The views of a scene show one set of named points, each view turned or mirrored, and shifted as a whole, with a little noise and some points left out.
In the rows, zero is written as 128.

Scene 1
View 1
nupon: [141 121 132 116 102 120 112 138 132 155 122 152]
Bafe: [102 133  81 132  57 121  83 135 145 153 201 125]
Tus: [129 142 126 144  93 142 108 131 121 156 144 130]
rilo: [140 117 142 105 131 111 134 141 152 131 120 139]
latu: [127 134 109 141  68 131  82 139 125 174 143 149]
Badu: [105 119 123 110  81 100 129 149 165 133 140 127]
Tep: [118 162 124 164 128 167 126 115 129 111 213  81]
diref: [150 132 164 122 134 129 143 139 127 138  89 142]
kun: [106 104 121  85 109  80 140 147 188 114 161 122]
muna: [162 130 137 123 160 139 120 124 125 134 151 139]
vuf: [ 91 126 114 116 124 112 140 131 178  89 230  79]
fala: [111 134  81 140   5 113  59 150 120 207 138 169]
tumo: [119 140 116 144  82 137 109 131 128 148 159 124]
View 2
Badu: [150 152 133 170  74 155 126 121 150 180 127 146]
rilo: [128 157 109 139  70 147  84 113 167 198 140 152]
Bafe: [143 181 159 197 138 114 144 148 120 197 112 142]
Tus: [107 187 135 155 113 116  99 127 160 183 118 135]
vuf: [156 133 159 199  85 119 149 103 169 247 130 177]
kun: [168 123 133 171  58 165 131 107 157 214 138 164]
tumo: [113 185 145 170 115 115 114 129 152 187 115 138]
Tep: [ 89 183 168 185 109  69 115  99 213 236 103 159]
diref: [105 172  97 115  68 149  58 111 184 179 138 138]
muna: [105 182 128 148 112 110  76 123 172 221 133 141]
latu: [133 180 117 150 112 146  98 142 125 182 130 136]
nupon: [130 175 110 142  97 146  87 128 147 186 138 140]
View 3
Tep: [156 139 153 107  78 124 112 141  45 213 108  85]
fala: [145  47 117 144 130  99 100  92 144  88 198 113]
tumo: [163 137 135 127 131 108 114 141  95 142 145 128]
rilo: [174 181 120 123 158  96 100 155  90 137 112 144]
diref: [196 196 110 121 171  65  96 140  99 156 127 136]
vuf: [116 146 152 101 108 174 101 172  45 166  68 115]
Badu: [137 141 120 112 153 123  84 143  99 117 108 128]
Bafe: [128  83 148 126 105 145 108 134  97 125 144 113]
latu: [169 110 125 136 126 100 107 119 114 127 167 115]
nupon: [176 151 119 129 158  95 102 141 104 132 142 137]
Tus: [171 135 125 122 125  95 103 128  93 160 143 112]
muna: [183 154 138 130 122  94 123 149  76 176 146 128]
View 4
tumo: [144 165 129 151 162 117 139 119 127 132 158 126]
muna: [140 160 134 145 148 140 162 108 149 148 159  90]
fala: [190 138 113 151 181 145 118 159  79 109 161 218]
Badu: [ 89 145 124 148 175 113 122 150 113 150 136 121]
kun: [ 49 138 128 172 174 111 137 159 100 167 130  88]
nupon: [122 128 121 128 155 154 141 136 132 150 148 123]
Bafe: [150 171 133 197 179  97 150 141  87 129 157 145]
Tep: [165 206 147 179 153  85 174  90 149 131 170  83]
latu: [161 150 119 144 164 141 139 132 112 131 161 153]

In a view up to two points have been moved. Name them for each view, in the order of its rows, or write -.
view 1 | muna
view 2 | vuf, latu
view 3 | tumo
view 4 | Tep
